Points on a hilly landscape, in no order, each with its height.
From any point a ball rolls to the lowest of the 5 points nearest to it. It stops when none of these is lower. Distance is the straight distance between rows; heights are no part of it.
reke: [136 110 134  89  80 104 122 141 121 111 160 129 138 105  45 157 126 117
 124 102]  height 227
Bam: [144 159 113 180  65 115 138 105 119  89 126 140 150 116  63 111 128 136
 128  37]  height 196
Kude: [129 126 116 161 143 100 139 129 103 176  87 125 133 160 181 109 131 130
 114 137]  height 413
gezug: [104 117 134  95 187 164 107 102 142 141  89 131 126 148 215 127 120 146
 136 171]  height 140
laz: [114 122 136 112 173 174  88 112 132 113 117 138 125 128 157 152 128 145
 153 184]  height 46
pim: [140 159 133 183 164 172  98  48 146 126  93 140 108 137 214 121 146 127
 149 168]  height 339
mado: [126 124 105 135 149 133 112 164 132 170 146 118 126  99 126 102 115 127
 127 172]  height 101
nav: [142 172 107 161  57 130 142 112 127  95 124 154 139 126  79 115 117 165
 152  53]  height 239
pudam: [127 117 148  97  96 120 115 127 123  87 130 117 144 126  53 183 145 101
 121 102]  height 154
Fena: [140 117 139 102 101  97 135 183 130 112 174 113 121  99  41 168 110  96
 106  87]  height 311
sizig: [125 148 117  69 204 117 167 135 157 182 124 126 109 168 196  88 135 102
 119 230]  height 318
todun: [112 129 136 140 195 137 141  85 163 184  98 161 106 171 172 102 103 131
 148 179]  height 343
ridum: [ 94 103 127 102 176 150 117 109 135 142 119 130 135 130 159 118 109 125
 139 178]  height 90
kifak: [113  92 128  66 180 164  98 149 135  93 165 105 112  95 149 119 133  98
 101 194]  height 232
moruz: [149 137 146 172  67 126 150 112 121  92 110 147 117 122 110 127 104 162
 141  67]  height 397
veze: [141 140 116 119 117 111  90 152 115 110 139 106 136 123  89 154 169 113
 123 127]  height 261
Sipiv: [142 155 160 188 154 160 120  57 138 160  84 140 102 148 213 117 134  94
 153 166]  height 330
Fuli: [108 120 122 109 176 160  97 102 147 144 124 144 127 142 183 128 131 152
 149 171]  height 81
Rupir: [104 115 129 128 201 118 145 118 132 200 100 136 126 144 161  87 118 143
 140 178]  height 119
bigu: [122 138 155 176 185 181 123  56 163 148  79 147  96 146 222 117 107 118
 145 165]  height 262
fepom: [129 128 111 136 137 154  91 164 130 136 170 114 118 108 121 130 137 135
 132 166]  height 136
Lanob: [133 138 119  60 196 169 104 123 152 130 139  92 109 123 202 121 165 119
 103 221]  height 297
Fot: [103 108 122 109 202 116 151 132 144 175 127 119 129 131 161  99 115 121
 148 177]  height 61
lin: [113 116 137 118 146 143  96 182 166 135 204 106 100 104 103 144 125 126
 107 152]  height 115
Mif: [140 119 150 156  81 140 138  88 114  83 115 165 128 135 147 149 102 137
 145  83]  height 475
zot: [124 139 102  65 196 150 106 119 147 144 115 112 137 143 225 124 156 120
 108 200]  height 186
soka: [123 131 154 103  95 132 115 124 108  96 124 124 140 131  77 191 147 115
 130 105]  height 145
zamul: [123 124 104  58 199 179 103 137 165 145 137 108 120 110 200 120 146 125
 122 202]  height 352
sogu: [125 162 140 125  58 114 138 125 136 102 138 133 148 119  43 155 119 156
 153  61]  height 195
vedi: [137 108 102 120 111  85 149 176  89 155 146 108 138 127 115 111 140 108
 122 128]  height 165
banok: [110 121 124  92 228 130 143 112 157 178  97 133 112 160 179 101 138 124
 127 200]  height 76
Lafol: [111 137 159 111  76 111 138 147 171  87 160 107 161  83  31 178 114 119
 146  89]  height 253
mosed: [130 129 137 100 116  94 126 180 163 106 198  78 113  92  54 170 144  92
  84  93]  height 404
zis: [112 132 133 154 201 160 129  80 168 170  78 144 106 160 199 105 108 124
 156 179]  height 228
gup: [111 108 122 102 159 156  74 153 150 114 193 100 118  91 101 144 139 137
 129 163]  height 99
Defuv: [148  87 104 104  85  88 191 185  92 160 146 154 146  87  89 112 102 128
 126  97]  height 254
rugoz: [130 134 130 127 111 118 109 156 112 125 163  78 142 114 103 147 147 110
 124 134]  height 351
seram: [117 121 111 143 147 100 167 155 132 185 148 109 128 124 144  81 116 138
 130 161]  height 210
mus: [134 131 133 116 124 128  94 139  97  99 131 125 139 143  90 155 143 120
 100  95]  height 290
zuzag: [141 103 119 144 103  95 172 140 100 139  99 158 148 139 108 124 112 122
 118  92]  height 431
Vepo: [136 158 135 129 133 139  65 129  98  93 131 127 135 152 110 156 165 139
 117 134]  height 219
gosa: [127 163 134 138 121 171  74 124 125 107 123 112 136 148 131 155 162 153
 115 135]  height 224
Num: [140 114  96 124 123 106 149 181 105 163 176 106 127 120 122  98 121 113
 117 140]  height 128
Mirul: [116 131 114 133  63  80 184 169 122 142 134 139 155 115  46 107 102 165
 153  80]  height 357
pizul: [128 145 133 176 171 146 120  58 151 150  70 140  98 143 205 116 126 121
 138 156]  height 293
gelum: [107  92 103 139 182 126 142 123 124 185 130 125 136 129 151  99 114 141
 162 183]  height 86
Tuke: [123 139 124 145 150 156  72 134 127 131 135 107 136 133 142 134 143 153
 139 158]  height 122
vevu: [139  97 146 101  76  77 155 168 142 115 187 120 130  89  20 149  90 107
 116  92]  height 179
Duz: [147 157 133 173 133 175  86  72 118 101  94 140  96 137 195 142 153 130
 132 137]  height 269
tud: [137 128 137 135 130 131  91 182 149 119 187  74 116 105  82 136 122 124
 119 149]  height 143
dat: [142 135 144 172 134 100 162  98 114 172  78 143  93 158 181 108 133 115
 114 115]  height 398
ferem: [160 142 137 164 137 149 136  91 115 118  94 139 114 137 190 123 141 106
 109 109]  height 327
Tezol: [111 115 140  59 216 170  71  81 164 115  99 138 123 147 206 149 144 137
 122 179]  height 302
tubup: [123 140 118 144 154 121 121 137 120 163 110 126 130 137 165 112 131 165
 147 137]  height 349
toras: [128 119 105 141 112  98 130 192 127 143 178  82 107 115 122 101 132 121
 102 129]  height 26
fafe: [102  99 128 101 214 113 158 115 154 186  90 151 114 160 166  90 107 131
 136 191]  height 138
zipuv: [140 125 147 106 108 112 101 148 101  87 153 108 130 111  75 170 148 101
  99 122]  height 209
Tum: [131 134 132 109 154 153  84 136 134 120 156 101 133 121 122 152 140 134
 139 156]  height 150
pavo: [120 139 110  53 203 128 160 143 169 189 118 119  98 147 185  86 124  94
 113 208]  height 363
demup: [116  92 118 126 149 122 120 171 132 163 169 108 115 100 134  94 121 135
 116 169]  height 83
bemez: [127 114 130 120  79 115 139 120 123 100 129 162 141 119  97 161 115 140
 120  77]  height 203
muda: [142 157 119 153  55 141 155  90 128  99 113 139 141 119 105 134 107 157
 154  70]  height 263
Riz: [139 107 131 150 115 116 135 113  96 116 105 137 116 154 158 111 125 113
 118 105]  height 386
zuba: [120 110 131 107  75 110 146 171 123 118 160 134 150 108  45 138 109 142
 144  96]  height 218
Fazig: [144 139 118 127 111 109 101 179 131 129 183 110 118 104  97 137 132 118
 111 124]  height 280
mamon: [117 121 106  75 201 141 128 138 159 151 121 101 117 133 191 102 141 107
 107 212]  height 163
Zelib: [140 108 120 121  83  94 168 149 106 140 116 158 152 140  97 126 123 134
 121 108]  height 445
dofev: [149  95  99 123  80  82 192 196 118 149 172 146 135  91  52  97  83 133
 111 101]  height 223
Kanun: [131 129 144 139  75 135 138 114 132  96 138 152 133 134  72 159 108 149
 135  76]  height 162
biv: [112 104 112 115 180 121 134 131 143 175 136 122 123 120 156  92 123 130
 142 200]  height 53
sirok: [115 138 154 125  70 146 130 106 144 104 120 152 145 137  66 181 125 150
 138  81]  height 153
sanul: [135 177 118 158  79 120 147 127 125  87 127 121 158 112  45 130 125 136
 138  42]  height 266
Tedak: [128 110 123  65 184 146 116 142 146 148 152 121 136 123 173  86 135 109
 133 199]  height 152
zefu: [ 94 111 128 131 196 104 151 124 140 193 136 113 132 129 150  80 108 127
 160 187]  height 110
Resap: [120 100 124 122  93 101 163 157  95 126 125 150 149 149 101 118 115 147
 142 103]  height 383
Mevor: [121 132 120  73 199 148 117 114 139 142  93 116 121 135 188 116 152 122
 125 201]  height 89
sigi: [128 124 160 104 106 140 102 113 121  66 117 132 123 127  95 178 150 120
 101  89]  height 137
Simun: [136 123 147 156  66 152 158 105 128  98 103 165 115 122 126 145 115 131
 139  80]  height 370
reto: [129 164 104 159  58 104 163 134 135 122 120 138 161 118  62 101  93 159
 149  52]  height 257
Balek: [145  96  99 119 115  82 154 174  97 164 108 132 144 135 118 102 133 119
 101 112]  height 141
luz: [150  99 103 129  95  67 189 186  90 158 159 138 151 135  92  90 118 102
 118 124]  height 127
nol: [136  97 127 144  92 102 150 133  97 115 102 167 148 144 122 114  98 137
 128  86]  height 468
ros: [122 129 109 156  62 104 182 151 117 133 126 161 156 126  93 112 100 169
 141  66]  height 736
gura: [147 153 117 180  66 126 177 120 116 105 104 168 126 118 107  90 101 161
 152  49]  height 366
rin: [145 121 149 167 110 121 181  93  97 124  78 150 110 153 170 116 123 108
 128 107]  height 315
vubel: [110 121 142 137 184 181 100  61 165 125  76 149  96 141 214 140 125 129
 133 162]  height 412
dad: [104 119 113 128 174 152 111 138 134 140 118 120 137 126 160 124 118 151
 151 173]  height 98
vid: [111 123 116 158  87  97 197 146 110 146 113 166 150 130 108 116 102 153
 141  79]  height 795
pagob: [159 148 143 135 118 168  94  66 108  70 106 138 104 140 164 162 154 125
 113 107]  height 170
bab: [139 111 148 178  89 137 199 109 110 133  74 189 106 135 166 116 107 120
 136  93]  height 382
nabo: [105 155 143 119  68 122 139 121 150  97 147 103 171  97  37 185 130 138
 143  71]  height 172
mimul: [145 125 133 110 103 100 102 166 113 118 159  96 125  82  74 136 133 103
 105 122]  height 326
Lam: [127 115 103 142 131  89 142 149  93 151  97 140 142 155 141 113 121 127
 104  99]  height 194
Vozo: [139  91 122 139 105  88 185 158 100 148 114 144 135 132 117 109 112 132
 112  95]  height 325
ris: [108 100 128 139 181 141 117 117 134 164  98 122 154 131 167 120 123 144
 142 177]  height 100
Kidi: [122 145 120 160 143 140  98 121 107 116  97 117 118 141 179 131 145 130
 121 121]  height 306
Zesi: [142 124 139 118 124 100  96 178 161 130 213  80 108  96  64 152 143 104
  97 126]  height 164
situ: [123 136 163 112 177 196  68  54 149  94 112 161 103 125 216 149 127 137
 148 163]  height 341
Kug: [130 154 149 198 150 132 148  71 158 190  68 149  94 146 191  93 121 101
 154 177]  height 490
Monol: [117 138 160 116  85 116 138 130 156  64 166 119 158  99  27 185 139 112
 148  94]  height 177
Teg: [145 100 123  94 107  89 151 186 125 120 193 110 120 100  49 115  99 102
  85  75]  height 142
fon: [126 110 132  98  88 129 127 126 123  97 126 151 142 136  78 164 119 136
 125  96]  height 167
fer: [134 133 141 119 113 145  96  93 109  75 106 144 125 141 105 164 137 137
 112  89]  height 131
sanuz: [143 129 140  97 108 111 117 174 138 112 203  76 115 103  44 152 146  79
  92 105]  height 317
lak: [105 143 153 120  65 150 117 101 163  74 132 127 159 124  41 177 138 147
 150  68]  height 159
vepip: [118 146 138 131 131 153  56 125 123 108 140 100 128 138 117 139 166 139
 131 155]  height 168
pazag: [136 115 123 111  63  97 166 154 136 119 168 136 166  86  25 148  84 125
 130  93]  height 185
fupo: [149 129 113 128 117 132 107 143  95 133 116 115 145 143 124 129 160 134
 110 110]  height 486
luvus: [108 117 175 114  81 106 146 149 153 105 190  86 144  70  17 178 121 103
 131  84]  height 506
Dakan: [104 133 147 110  70 129 135 122 142  87 146 122 156 116  50 187 133 132
 142  89]  height 160
fav: [113 111 115 100 176 131 117 145 145 151 173 111 113  91 141 100 116 125
 131 167]  height 47
vef: [126 126 127  57 197 175  80 132 129 110 105 113 140 139 180 149 155 129
 138 182]  height 264
gifit: [115 143 126 125  59 107 159 162 145 108 168 124 166  96  15 132 104 129
 142  77]  height 217
telo: [135 100 129 149 103 135 150  85  86 120  88 164 108 148 172 126 119 122
 132  97]  height 66
Laga: [131 114 134 111  82 117 145 146 107 100 126 154 138 145  93 150 114 139
 123  87]  height 236
mekil: [126 155 122 137  67 120 153 132 132 104 123 146 151 116  70 144 112 164
 140  64]  height 180
meku: [129 140 169 126 101 146  85  77 109  60 110 126 112 157 122 193 148 102
  98  91]  height 149
kelo: [118 108 108 114 160 134 101 159 127 127 149 110 136 106 131 124 130 149
 156 164]  height 126
zas: [143 152 114 164  47 124 155 114 125 101 130 155 147 131 100 111  93 164
 148  51]  height 316
roluz: [115 129 143 128 182 189  81  81 138 109  96 147 114 134 202 142 122 140
 138 156]  height 75
vesel: [128 142 122 137 147 171  59 120 136  85 125 111 145 122 129 164 152 172
 144 145]  height 256
vezon: [128 124 120 163 128 119 142  99  97 128  83 142 119 160 170 118 130 112
 117 100]  height 77
retav: [145 104 133 112  70  91 175 186 142 119 182 132 145  80  38 133 101 111
 115  79]  height 156
dubop: [102 139 123 145 155 169  80 134 141 140 126 130 130 123 168 134 144 163
 149 152]  height 78
sori: [131 139 123 130  58 100 171 143 125 117 130 134 170 107  55 131  97 161
 146  56]  height 214
Nade: [139 146 143 169 158 198  75  55 144 108 102 129 100 129 225 142 147 144
 141 159]  height 399
kide: [115  99 114  90 168 157  77 139 147 111 176 127 126  79 131 117 116 124
 134 177]  height 74
mora: [138 144 134 130 126 138  75 154 141 108 180  86 121 110  85 153 159 121
 137 144]  height 135
fepak: [150 132 124 172  60 126 170 115 141 105 127 163 128 121 104 121 101 166
 142  70]  height 470
tele: [134 115 134 151 127 106 155 125  99 149  97 137 123 144 154 111 126 121
 107  96]  height 231
muti: [101 127 150 139 200 156 123  72 164 154  79 148 105 169 210 109 117 110
 139 167]  height 189
rezi: [125 143 128 159 157  94 162 112  87 162  85 131 126 161 155  95 145 123
 114 118]  height 407
Bonom: [108 106 100  93 188 132 134 134 148 159 131 123 121 119 160 100 122 123
 135 178]  height 23
sidok: [ 98 129 129 117 183 180 106  74 157 134  89 135 109 149 211 116 124 137
 146 167]  height 216
git: [128 133 172 133  86 157 115  76 125  67 118 148 138 127  97 173 131 153
 133  89]  height 132
zoki: [120 140 131 150 138 106 146 121  95 155  92 121 137 178 171 100 149 121
  99 122]  height 420
lorer: [148 123  93 135 114 122 106 187 124 154 178  93 122 117 130 119 142 128
 120 145]  height 191
Divog: [124 118 104 144 136 127 113 185 123 134 186  95 127 108 120 113 146 146
 138 159]  height 174
zop: [115 122 121  70 196 162  93 132 133 111 146 111 131 119 173 130 133 117
 115 193]  height 169
fom: [144 115 126  94 113 104 113 143 103 102 143 131 139 132 101 158 131 115
 118 107]  height 307
Bofev: [112 108 123  99 201 152 118 120 153 158 112 135 129 134 181  97 133 129
 135 197]  height 42
kote: [133 112 135 133  63 130 150 125 105 105 109 163 135 139 115 138 104 149
 145  79]  height 303
Soti: [146 151 101 153  71  83 170 157 103 112 121 148 147 118  68  91 107 166
 154  43]  height 440
zano: [108 130 137 126 218 140 145  87 172 194  77 159  96 191 195  92 111 125
 123 179]  height 362
Tun: [143 150 126 180  57 125 205 117 114 116 106 166 127 123 135  92  92 151
 153  79]  height 520
safu: [133 145 165 186 165 189 108  58 152 146  74 150 103 153 224 112 131 127
 162 151]  height 301
sifos: [155 108 102 118 104  92 135 183 112 145 161 113 129 106  80 123 131  94
  94 113]  height 161
dulin: [125 152 135 149 133 152  67  98 115  83 112 124 110 145 167 149 163 129
 106 121]  height 215
Luro: [111 113 122 152 153 135 117 139 125 146 141 110 151 118 150 127 135 146
 148 182]  height 111
damul: [130 136 121  53 191 152 121 156 169 148 152  97 133 133 201 108 159 107
 106 214]  height 271
zep: [141 161 138 182 134 153 106  67 105 118  81 135 113 147 191 128 154  99
 123 131]  height 286
Notiz: [148 104 137 103  79  93 140 141 112 111 143 149 141 120  72 144 119 128
 123 106]  height 199
fofa: [148 114 132 132  98 136 117  93 100 103  94 148 117 139 148 147 128 118
 113  89]  height 211
kivi: [152 112 107 121 103  88 139 186  89 132 145 134 146 122 103 119 131 107
 114 117]  height 158
lonog: [138 128 144 162  86 135 182  93 133 118 115 168 122 138 143 116  96 131
 149  74]  height 572
Des: [120 116 127 121 171 160  99 138 131 111 114 135 131 123 162 144 138 151
 152 175]  height 97
fas: [155 166 145 138 122 172  63  87 125  77 109 114  98 143 168 159 174 129
 116 127]  height 222
sife: [119 136 119  67 214 138 140 113 161 164 125 129 120 155 211 106 149 106
 109 215]  height 201
zedi: [129 141 167 138  76 159 145  83 126  91 122 145 130 115  93 147 127 153
 138  73]  height 139
teru: [125 100 112 124  72  78 211 159  95 152 133 162 142 125  85 102  96 139
 135  93]  height 624
Vusi: [126 171 137 134  61 141 130  97 157  80 123 118 163 124  37 158 131 140
 146  65]  height 155
Moba: [142 118 143 112  81 101 153 162 146 115 166 123 146  95  32 146 109 123
 122  98]  height 193
fuf: [116 136 124 135 117 133  84 174 149 125 205  79 113 105  75 140 137 125
 125 154]  height 125
gir: [142 132 146  90  98 106 113 155 129  92 181 110 129 112  36 181 132  84
 110 105]  height 438
kube: [143 134 139 101  89  98 103 149 111  82 170 108 134 130  64 173 163 106
 118 132]  height 250
gor: [119  93 116 135 177 109 138 144 136 178 143 121 127 104 141  85 106 135
 136 183]  height 129
Kaguf: [131 154 137 163 139 160  66  95 131 109 112 113 119 137 194 143 149 155
 141 140]  height 288
puve: [143 120 120 126 131 126  96 173 131 115 181  98 119 115 100 140 154 124
 125 156]  height 166
rar: [119 170 138 136  51 136 121  91 149  58 124 110 171 114  56 179 147 126
 145  36]  height 202
bise: [113 136 145 111  66 109 159 153 142 102 178 115 164  96  16 168 119 130
 152 104]  height 226
fek: [115 117 160 101  93 105 150 168 165 102 189 100 129  79  25 164 115 109
 119  88]  height 350
Kulez: [136  98 125 107  84  89 153 169 121 117 173 129 140 106  61 125 117 102
 101  99]  height 130
dab: [118 103 109  79 199 141 143 127 149 156 117 112 118 127 185  89 137 103
 123 201]  height 92
Rab: [112 115 126 103 203 132 140 109 155 175 104 142 105 145 177  96 129 132
 137 185]  height 67
budo: [145 118 103 142 127  67 174 186 105 186 126 116 142 137 133  84 121 115
 127 129]  height 205
Vup: [141 116 118 120 125  97 132 152 107 140 122 113 136 128 123 117 148 123
 108 128]  height 312
Tinum: [128 135 128 171 146 142 114  95 122 146  76 126 104 146 192 119 140 122
 128 125]  height 273
voreg: [106 126 129 130 188 104 140 116 124 193 109 136 130 151 156  91 121 135
 159 171]  height 117
vol: [132 164 149 173 120 190  64  71 136  90 118 124  97 123 188 161 161 137
 126 130]  height 278
seb: [145 163 153 188 162 151 157  55 164 173  72 156 105 157 212 106 139 115
 156 173]  height 367
niz: [137  90 113 100  91  86 179 183 116 150 181 139 136  95  59 113  87 114
 108  97]  height 148
Dapo: [126 118 124 157 101  99 167 120 103 137  90 169 127 151 137 119 101 126
 115  92]  height 502
tenu: [130 143 112 172  76 110 178 116 117 138 102 150 121 132 115  98  89 153
 138  64]  height 569
dipi: [118  98 120  98 193 158  80 127 142 117 135 120 137 124 160 135 131 127
 143 171]  height 95
vomo: [111 145 133 177 169 131 137  90 144 186  90 142 111 149 181 104 117 140
 147 142]  height 331
bese: [107  96 129  98 177 151  78 124 130 132 124 135 141 111 171 118 127 137
 138 181]  height 82
soz: [150 165 139 162 110 151  82  86 121 102 115 117 108 144 183 146 166 122
 115 124]  height 244
sete: [129 145 108 144 141 115 127 157 110 167 127 121 132 133 144 119 144 137
 143 151]  height 300
geg: [140 133 147 141 102 151 118  81 107  72 109 151 122 145 122 170 133 125
 118 100]  height 116
kef: [121 130 143 156 156 185  96  65 168 132  99 125 107 144 219 119 130 139
 149 155]  height 283
siso: [136 141 131 131 121 143  79 133 107  96 146 113 120 139 104 155 168 128
 115 143]  height 197
Febet: [159 165 103 178  45 107 163 113  96 104 109 150 135 119  81  76 105 133
 146  23]  height 84
Tus: [117 138 125 174 156 126 110 116 126 146 100 126 128 127 177 104 134 146
 113 143]  height 305
dev: [107 109 129  93 214 109 166 123 145 201 104 130 103 146 165  78 105  89
 143 201]  height 270
zat: [128 162 139 150  46 149 130  77 147  93 136 135 139 128  67 148 118 155
 141  57]  height 107
pef: [128 120 103 155 133  83 169 175 110 176 165  91 136 125 134  85 125 124
 118 142]  height 182
segek: [108 141 138 120 145 154  63 129 129 110 154 109 131 105 123 149 142 141
 144 176]  height 175
nid: [142 130 126 141 126  99 132 133  98 137 104 133 129 148 157 121 138 132
 112 112]  height 364
sozem: [131 135 121 123 122 152  82 116 115 106 111 108 110 150 154 154 150 126
 101  98]  height 267
rafub: [125 139 119 145 133 128  90 132 112 132 122 125 140 138 151 133 144 143
 125 140]  height 229
Zoti: [133 163 122 184 145 173  95  55 139 115  93 129 103 133 216 127 159 138
 142 149]  height 295
genav: [125 118 117 146  80 102 194 161 105 140 125 147 143 122  76 120  97 160
 135  84]  height 550
gari: [148 114 133 114  93  82 125 200 140 113 214  95 105 106  48 146 121 108
  77  88]  height 230
dume: [145 104 114 116  98  77 166 183  77 145 147 130 134 132  98 116 126 116
 108 113]  height 80
Zipom: [117 165 135 128  71 124 130 116 151  84 139 104 171 102  33 155 132 135
 139  68]  height 190
bobe: [128 136 149 157 168 192  60  53 148 105 100 133 112 131 201 149 132 139
 129 158]  height 361
Gobaf: [114 152 131 143 158 200  56 109 137 105 123 117 128 137 152 153 161 153
 123 145]  height 298
buze: [133 122 116 152 141 120 122 114  99 140  96 140 111 163 171 121 135 126
 119 108]  height 365
sudor: [130 147 111 170  60 110 168 139 121 107 119 171 129 125  87 109 106 167
 135  64]  height 458
Furub: [134 149 100 135 137 138  97 168 125 128 151  96 136 119 125 147 153 125
 136 150]  height 220
kenu: [111 122 126 144 151 147  97 108 142 144 118 115 120 129 181 145 131 156
 142 157]  height 14
zuvok: [131 124 108 144  67  85 193 169 105 137 160 141 149  99  59  95  92 149
 151  75]  height 471
tufut: [126 106 165  97 106  78 139 178 160  88 188  77 120  83  19 186 121  81
  91  76]  height 686
Divig: [126 127 155 100  66 108 152 143 136 105 163 137 162 101  24 168 131 109
 130  84]  height 242
Limi: [143 115 109 111 103 107 136 144  95 111 161 130 145 137  92 133 136 117
 116 116]  height 342
Pivi: [124 104 123  58 194 168  81 130 138 110 141 128 135  98 149 132 128 109
 132 180]  height 112
Rupez: [127 126 105 132 122 108 112 180  97 148 155 107 142 121 130 125 143 134
 115 164]  height 347
dabe: [101 108 108 100 205 112 171 126 137 187 116 137 111 140 150  71 103 108
 132 192]  height 287
migir: [148 152 123 127 135 133  78 149 109 111 123 124 126 131 132 141 146 139
 107 133]  height 265
mudut: [148 132 137 151 130 117 156  76  99 146  83 155 111 153 186 125 146  96
 125 129]  height 368
subu: [118 170 142 154  57 126 134 109 135  78 130 100 166 122  53 146 129 136
 137  33]  height 289
Kinoz: [149 167 110 184  64 114 181 111 104 117  99 144 126 128 102  71 104 147
 139  41]  height 212
keko: [139 130 144  89  86 117 117 140 105 102 148 129 149 113  41 154 122 117
 123 103]  height 198
Fop: [137 116 119 129 116  82 151 212  96 150 168 106 114 103 105  99 130 101
  93 117]  height 91
pizad: [123 140 115  54 194 129 144 134 172 177 117 111 102 156 208  90 157 106
 115 228]  height 279
lik: [126 156 140 118 128 137  74 116 105  87 130 125 144 152 129 167 163 131
 111 104]  height 246
vig: [132 115 162  85 101 108 130 148 132  81 181  87 146  99  28 170 136  79
 126 105]  height 620
fazot: [139 120 130 136 100 107 142 121  94 117  89 155 126 151 144 129 130 133
 100  92]  height 474
rida: [133 128 136 172  85 111 196 100 103 134 108 177 121 149 137 109 101 135
 139  88]  height 526
zogev: [104 146 128  72 203 147 121  98 162 146  84 135 124 150 204 121 144 119
 135 195]  height 173
rez: [138 132 122  48 195 181  93 134 166 114 145 107 124 120 207 157 157 114
 104 219]  height 345
puvin: [143 125 123 110 117 115 109 157 108 130 147 104 138 108  92 141 156 116
 116 128]  height 391
dep: [128 131 148 170 180 206  91  46 165 116  96 138 105 125 225 129 135 134
 152 181]  height 539
lek: [130 135 134 145 107 116 114 120  80 119 103 144 123 172 140 136 136 136
  96 105]  height 622
fako: [ 98 141 143 160 168 150 109  97 146 142  84 132 105 145 191 126 122 142
 124 148]  height 234
donip: [137 127 108 109 121 128 119 160  89 110 135 133 136 133 110 140 148 119
 112 106]  height 418
Senav: [103 127 110  75 214 140 138 117 152 148  83 139 125 160 208 106 132 128
 126 186]  height 171
tegot: [114 116 111 153 148 108 143 163 120 178 135 100 143 126 151  97 127 131
 141 157]  height 221
Kerap: [113 136 143 133 169 182  76  90 144  97 131 124 107 134 189 165 133 158
 149 168]  height 248
zed: [144  85 108 111  82  76 184 196 108 162 177 125 113 122  74  95  99 118
  95  91]  height 157
zudo: [139 160 140 186 142 125 158  78 128 149  79 132 103 152 191 102 142 113
 116 144]  height 329
lefo: [159  93 117 102  97  80 143 192 107 125 177 112 129 118  94 124 118  96
  95 116]  height 108
Mabaf: [130  96 114 116  80  86 185 164 123 120 154 138 162  91  46 133 102 139
 145  94]  height 225
tonet: [129 120 105 143 138  89 152 146 109 199 164 100 136 110 132  87 126 127
 118 155]  height 208
fal: [114 118 111  81 188 172  91 127 143 141 127 135 135 122 183 115 132 131
 138 185]  height 65
kas: [164  84 109 114  98  88 167 180  96 145 133 126 139 113  78 115 109 110
 113  96]  height 124
daba: [ 92 117 136 114 204 147 121  93 156 162  92 140 112 145 194 115 108 132
 157 175]  height 114
lomu: [112 114 136 143 167 162 106  85 148 144  95 133 121 148 209 120 110 148
 156 161]  height 192
filak: [114 146 137 185 167 124 134  75 149 173  81 140  84 180 200 101 122 140
 142 149]  height 373
lod: [158 133 158 139 108 158 106  85 100  89  96 144  94 157 160 151 153 116
 110 100]  height 144
kevi: [109 142 127  67 236 118 156 106 158 203  86 154 101 196 170  94 129 113
 127 210]  height 213
lal: [110 108 116  94 211 135 146 130 152 167 138 118 113 128 150  88 108 101
 136 187]  height 121
negit: [135 160 104 169  58  86 170 149 119 115 110 151 153 122  72 111  89 151
 136  38]  height 335
zodog: [138 137 147  98 110 107 102 177 125 107 178  91 117 101  61 157 157  89
 107 109]  height 309
bos: [134 159 125 188 147 126 135  95 129 159  78 134 115 157 197 115 144 121
 129 142]  height 133

For each start below, name the point where the ball stops.
nol -> zat
fek -> dume
keko -> geg
sudor -> zat
genav -> zat
safu -> Bonom
sanul -> zat
migir -> kenu
gifit -> dume
mosed -> Bonom
Sipiv -> Bonom
lik -> kenu
tufut -> dume
Resap -> geg
Moba -> dume
gosa -> kenu
sanuz -> Bonom
fupo -> kenu

Two balls start at each pair of points below. Name the first point that both come to, or write never.
zuba / reke -> retav
kube / Notiz -> soka
veze / Vepo -> vepip
tud / mora -> lin
